Points on a hilly landscape, in no order, each with its height.
A climber steps from a point to whichever of its 2 nearest points has the largest rise for the distance, and stops where none of them is higher. Distance is the straight distance between rows; heights are no part of it.
Miti h=48.1: [121,121,118,96,139,109,95,86,110,127,82,76,104,104,101,105,81,96,110,106,84,89,127]
Zam h=27.3: [84,97,88,116,75,75,120,116,92,85,115,108,93,76,102,98,118,87,103,93,114,112,81]
tofa h=14.2: [102,68,66,105,100,119,95,128,124,97,112,120,109,114,107,86,97,129,104,87,116,88,116]
sevim h=9.7: [81,107,101,105,69,97,95,102,99,93,121,96,98,83,92,96,103,105,118,92,92,111,119]
zin h=30.6: [90,79,94,75,95,107,118,103,117,90,99,90,87,113,78,114,101,97,84,104,99,114,74]
dag h=24.5: [86,98,98,122,94,72,111,111,110,104,120,106,98,81,109,108,114,77,100,105,105,111,98]
vep h=22.3: [134,104,100,126,108,96,131,107,97,121,90,100,114,98,115,112,82,123,114,103,68,97,112]
Neb h=16.0: [101,90,79,105,92,116,84,115,101,93,97,120,107,119,108,92,106,133,112,98,109,83,126]
Kipa h=7.3: [99,101,78,86,90,127,96,109,110,96,107,100,113,86,90,96,100,117,118,102,102,107,121]
tubap h=39.3: [106,75,97,117,79,97,141,120,94,97,90,94,106,95,102,108,101,101,91,91,101,117,61]
mar h=50.8: [104,103,94,77,104,127,90,87,101,103,91,82,125,88,93,102,102,77,90,103,101,116,105]
Ginus h=61.1: [141,104,112,129,97,82,107,101,78,124,73,105,116,107,112,84,83,108,91,100,56,104,120]
veta h=40.1: [92,98,122,96,95,87,120,96,107,109,114,95,67,99,65,110,109,78,88,104,109,103,64]
lodur h=5.9: [96,80,90,88,82,116,102,122,110,95,117,89,112,93,93,93,95,131,105,95,104,97,106]
Kan h=14.6: [96,99,78,96,95,130,76,103,97,92,90,115,105,123,103,96,108,108,108,96,126,85,121]
kosu h=54.7: [127,118,125,128,124,71,101,86,79,129,89,92,81,116,105,84,79,116,114,97,64,84,117]
luf h=57.8: [131,114,123,135,111,71,104,86,83,119,86,93,97,108,112,92,75,110,99,109,56,99,125]
sek h=4.8: [101,80,96,77,75,114,99,108,111,106,114,77,116,98,88,97,97,123,90,100,94,108,101]
kag h=1.6: [118,112,105,99,108,87,87,91,101,121,103,93,110,80,94,103,91,100,110,113,71,110,135]
fut h=41.6: [105,98,94,108,107,95,94,80,98,108,103,88,108,90,118,94,92,129,89,122,82,95,129]
Ren h=49.1: [107,96,124,117,84,72,121,117,93,115,113,112,81,125,89,113,109,67,91,84,95,113,81]
mikik h=39.1: [79,89,84,108,84,103,109,115,104,79,107,119,104,103,119,104,110,122,98,106,110,99,96]
Pozo h=35.0: [98,92,105,115,92,81,135,111,95,84,96,106,84,89,96,106,101,90,88,91,101,117,49]
ziv h=23.4: [82,83,83,86,76,104,125,103,99,82,107,89,91,93,77,103,104,110,115,86,105,104,88]
zasu h=20.4: [129,107,100,113,126,93,116,96,102,116,89,97,104,94,97,111,79,129,121,108,56,87,115]
feri h=34.1: [94,83,86,83,97,109,117,111,120,94,98,98,100,100,90,117,103,99,99,111,107,117,104]
suna h=54.8: [73,108,111,74,95,87,80,93,114,90,115,93,94,93,102,103,107,71,80,99,108,112,89]
zilaz h=58.8: [79,88,97,90,80,101,87,105,89,83,112,102,99,99,98,80,124,114,85,109,109,86,86]
tibag h=40.7: [92,108,77,87,107,131,82,95,89,79,98,104,113,94,107,89,110,79,108,92,132,107,97]
dirad h=48.5: [116,122,130,113,125,96,86,92,110,133,91,87,97,121,99,102,84,85,117,107,90,88,137]
nize h=3.6: [111,96,108,80,86,112,97,108,105,118,101,77,118,102,84,105,96,108,98,107,81,111,114]
kop h=58.7: [91,112,92,60,104,123,79,96,90,70,91,115,91,122,99,99,101,98,87,79,124,96,61]
lozi h=43.1: [107,107,88,89,96,127,76,103,81,83,87,105,110,113,97,94,115,75,124,81,142,103,87]
rifi h=8.4: [86,110,90,88,78,118,79,103,96,89,107,99,105,90,92,102,104,109,125,92,98,109,118]
Sevad h=45.8: [93,111,97,92,101,95,58,72,87,97,106,109,105,100,114,86,111,96,101,107,116,105,132]
Bom h=18.9: [102,92,77,126,104,113,112,106,95,98,100,109,115,86,129,93,94,136,106,101,81,86,118]
nida h=55.1: [79,106,103,75,117,115,105,80,100,67,92,103,72,83,86,97,85,83,106,89,127,104,49]
reni h=18.8: [84,111,104,104,114,93,74,80,121,113,103,88,111,75,118,94,100,68,102,97,121,106,117]
ton h=22.9: [114,109,118,84,115,117,90,90,100,121,85,89,114,131,102,112,94,77,91,114,100,102,121]
furad h=39.2: [105,103,116,91,101,121,105,101,112,119,105,88,98,115,77,114,107,67,100,116,116,123,98]
nila h=13.6: [96,115,92,118,129,88,105,85,107,116,100,83,97,72,101,92,102,95,104,102,88,89,123]
palu h=31.0: [112,82,87,94,106,91,130,118,115,105,97,100,103,119,87,118,102,91,96,113,98,113,106]
Mim h=51.2: [88,90,98,102,83,84,89,104,94,99,104,83,119,81,102,82,115,98,81,114,81,95,111]
mas h=28.0: [101,101,124,121,106,78,106,104,115,127,104,112,90,128,107,112,100,73,103,107,104,99,126]
lefom h=25.9: [123,113,122,135,101,74,114,107,91,126,103,106,100,119,114,104,97,83,109,98,92,88,125]
nivir h=53.6: [109,104,133,114,85,72,120,119,81,112,101,114,94,121,116,113,107,64,83,93,101,112,74]
visu h=45.5: [111,80,94,114,85,101,121,124,99,109,105,91,121,92,105,100,106,108,78,109,80,101,93]
nof h=50.6: [113,119,95,92,141,117,94,78,111,115,83,79,107,81,101,110,78,114,110,110,79,94,116]
ruf h=17.2: [89,96,73,120,116,104,109,97,95,95,97,105,100,89,120,87,105,122,108,109,93,76,121]
Dor h=59.3: [74,108,104,74,106,103,93,99,107,86,110,100,87,96,93,107,107,78,80,106,115,105,67]
tav h=17.3: [113,92,82,121,93,111,97,113,97,96,102,118,121,101,116,89,100,145,117,90,103,79,120]
Binop h=24.8: [118,93,114,91,103,108,105,105,106,116,92,102,105,141,92,105,97,91,89,114,91,97,129]
sado h=12.5: [102,115,97,123,92,86,84,103,77,95,107,110,103,85,119,86,108,122,122,99,94,86,132]
lera h=53.9: [108,118,101,77,100,117,70,95,79,78,85,113,90,135,90,99,112,86,89,79,134,91,64]
ginob h=23.9: [126,103,111,129,110,80,124,110,91,122,89,96,108,94,112,113,93,101,109,107,82,100,116]
bag h=21.4: [101,109,127,105,124,112,87,87,106,121,82,87,117,113,109,113,87,60,98,106,103,108,118]
fek h=38.3: [95,105,83,73,93,125,80,90,94,90,110,104,104,99,92,90,119,104,102,101,130,108,96]
refig h=11.1: [87,114,99,120,79,76,83,105,92,95,118,106,107,76,116,91,108,102,115,91,97,104,126]
bav h=43.6: [98,108,93,95,105,103,75,71,93,94,101,93,111,91,118,83,98,116,97,117,99,100,134]
puguv h=48.4: [103,91,99,82,103,136,98,98,105,99,96,77,120,97,94,99,99,82,88,104,115,115,81]
beb h=39.4: [104,95,104,104,115,93,113,88,104,112,100,91,103,99,108,114,98,112,83,124,86,94,124]
morav h=26.9: [85,80,96,87,76,84,126,96,87,73,112,102,75,89,93,104,107,107,106,81,104,97,76]
diso h=30.1: [100,99,120,114,103,86,111,114,107,113,102,113,94,124,106,120,108,76,85,119,101,102,103]
zubis h=36.8: [87,101,98,89,99,96,105,98,118,99,104,92,104,93,104,117,104,95,96,117,97,108,123]
Nez h=58.1: [87,109,90,66,116,114,103,80,107,63,92,119,68,91,79,94,90,111,97,82,119,95,54]
litop h=57.5: [116,101,124,117,84,74,118,116,85,119,92,107,110,103,130,116,100,76,88,95,104,120,89]
fisal h=18.4: [114,114,95,111,123,87,102,84,96,111,97,91,99,77,105,100,82,138,115,107,50,89,104]
ruva h=17.6: [93,122,99,101,120,117,65,86,96,106,101,94,115,76,122,84,96,78,119,92,114,100,121]
savof h=15.3: [84,106,81,111,123,95,101,94,106,98,101,97,97,74,112,96,114,98,116,113,109,84,125]
Sodig h=48.3: [110,92,106,114,87,94,101,115,91,108,106,86,121,90,97,93,107,101,80,126,79,98,110]
Gidul h=64.0: [126,103,118,123,92,90,103,106,81,117,74,99,131,98,123,99,85,101,84,94,64,113,108]
runus h=16.3: [114,114,89,119,120,81,102,82,78,98,91,84,104,78,124,85,87,140,108,90,49,87,105]
Tafe h=22.6: [104,98,107,133,87,70,106,109,108,131,115,106,106,92,110,103,110,73,96,100,95,108,107]
zod h=53.5: [85,86,98,84,87,97,99,106,101,78,115,100,88,103,95,90,106,125,76,96,103,86,63]
Lam h=31.1: [90,92,99,102,76,70,127,101,87,81,111,107,85,86,101,111,107,88,92,88,100,109,60]
Saru h=60.5: [121,95,119,112,78,83,119,111,82,111,86,100,122,107,126,108,95,94,85,93,87,121,95]
romob h=51.4: [79,113,104,91,107,86,117,86,107,73,107,110,51,79,77,94,93,96,100,92,103,87,56]
ves h=2.5: [112,112,120,89,94,90,85,97,104,122,106,80,116,96,83,104,91,95,104,120,80,115,132]
Zaso h=53.4: [110,109,92,87,131,126,94,82,104,109,88,88,127,80,104,104,93,89,98,108,91,108,121]
dok h=15.2: [94,121,102,108,120,108,69,80,90,101,93,99,97,76,103,82,98,123,133,104,92,77,129]
mosok h=45.1: [91,106,115,96,106,84,118,94,106,91,111,103,55,88,71,106,98,93,84,98,99,96,49]
tuf h=45.9: [98,83,74,85,96,123,84,112,116,85,96,124,83,137,92,104,102,122,104,87,138,100,83]
dagut h=20.7: [123,94,89,127,113,102,126,103,101,109,87,94,120,77,126,99,83,131,101,99,70,97,104]
zokig h=47.0: [93,86,90,76,96,96,111,94,98,74,113,121,73,101,82,93,98,130,90,78,110,71,61]
gamav h=33.1: [90,94,106,113,99,96,119,115,109,96,103,113,92,115,109,125,104,95,79,124,91,111,83]
tufe h=36.5: [86,78,91,115,87,98,123,115,105,84,104,115,106,103,124,114,100,111,87,110,100,109,83]
Muzo h=44.3: [89,94,115,107,84,85,114,104,104,112,119,94,87,108,74,113,110,69,97,97,98,112,91]
Nol h=46.4: [88,97,93,86,91,115,87,98,81,82,83,99,90,116,78,94,107,90,120,75,147,87,75]
Gozi h=15.5: [102,113,91,96,108,132,62,100,88,97,82,104,119,110,102,89,105,100,125,93,120,85,126]
kivif h=42.7: [108,64,98,118,80,102,129,127,110,103,102,91,122,100,95,102,99,110,89,93,91,107,82]
zeso h=16.6: [102,128,103,107,114,129,62,87,91,103,90,100,109,86,112,87,98,100,137,93,110,88,129]
gupe h=49.4: [111,88,87,79,104,126,82,97,104,94,84,114,86,141,80,109,102,114,96,72,142,97,64]
Dez h=50.7: [70,110,104,96,95,74,67,93,114,97,118,110,92,94,111,93,118,80,89,101,108,102,104]
sen h=52.0: [94,94,91,72,106,107,117,87,104,70,102,117,64,94,78,102,80,130,98,87,123,85,59]
mam h=65.2: [81,103,87,60,107,107,85,105,104,69,104,109,87,103,101,100,104,96,80,96,116,101,79]
salev h=21.2: [100,107,114,125,93,70,88,93,117,133,116,94,106,93,103,95,104,77,98,110,88,107,121]
menep h=51.3: [124,118,122,113,129,84,86,85,91,130,94,95,87,125,96,81,84,99,111,101,74,77,135]
lomog h=41.5: [93,101,119,104,91,100,104,98,118,121,107,88,87,108,73,118,110,63,103,104,107,126,95]
mudem h=27.0: [102,83,107,84,97,93,131,108,118,91,101,102,77,121,73,117,90,106,83,106,100,110,66]
Nomov h=20.0: [96,112,116,115,110,86,79,80,123,134,105,86,111,90,105,100,96,75,97,107,101,103,124]
Las h=13.9: [106,116,97,112,103,105,81,99,89,96,94,116,103,87,104,86,101,134,133,104,82,74,127]
pedul h=47.8: [75,113,98,93,92,94,64,91,95,92,108,116,99,103,113,93,115,89,98,103,118,99,120]
pirit h=50.2: [74,99,100,80,103,117,93,91,93,74,90,91,83,92,86,93,105,80,111,80,132,95,65]
Negu h=42.3: [85,82,83,89,92,112,101,115,110,72,104,118,94,120,101,102,108,121,101,102,125,97,93]
galap h=46.2: [85,83,89,71,103,129,105,98,98,83,90,79,103,89,90,96,101,81,101,92,127,112,63]
baga h=27.5: [121,91,101,101,98,98,125,129,95,110,93,106,103,132,89,104,96,89,110,110,96,96,120]
tuzal h=53.7: [98,98,84,72,109,132,90,97,101,72,87,121,85,130,88,96,93,110,97,70,127,93,51]
dure h=23.2: [104,81,106,89,98,91,139,106,113,85,105,104,76,105,83,108,84,117,76,96,94,100,45]
Zega h=55.0: [92,86,90,98,74,99,85,102,88,86,110,102,109,99,97,77,117,113,84,106,92,99,106]

Call two points neighbours if one is among the 2 nearest of the other. Go from one point of each pair to the other, from neighbour to neighbour, staying as high as possible. Name the lowest point that can't be avoided.
zilaz, Nez -> zokig
zilaz, Gidul -> galap
Gidul, Zaso -> Miti

Where does a climber stop that starts at each point below?
tibag -> Nez
lodur -> zilaz
morav -> zilaz
runus -> kop
Tafe -> zilaz
dirad -> Gidul
gamav -> kop
Las -> zilaz
zubis -> mam
fisal -> kop
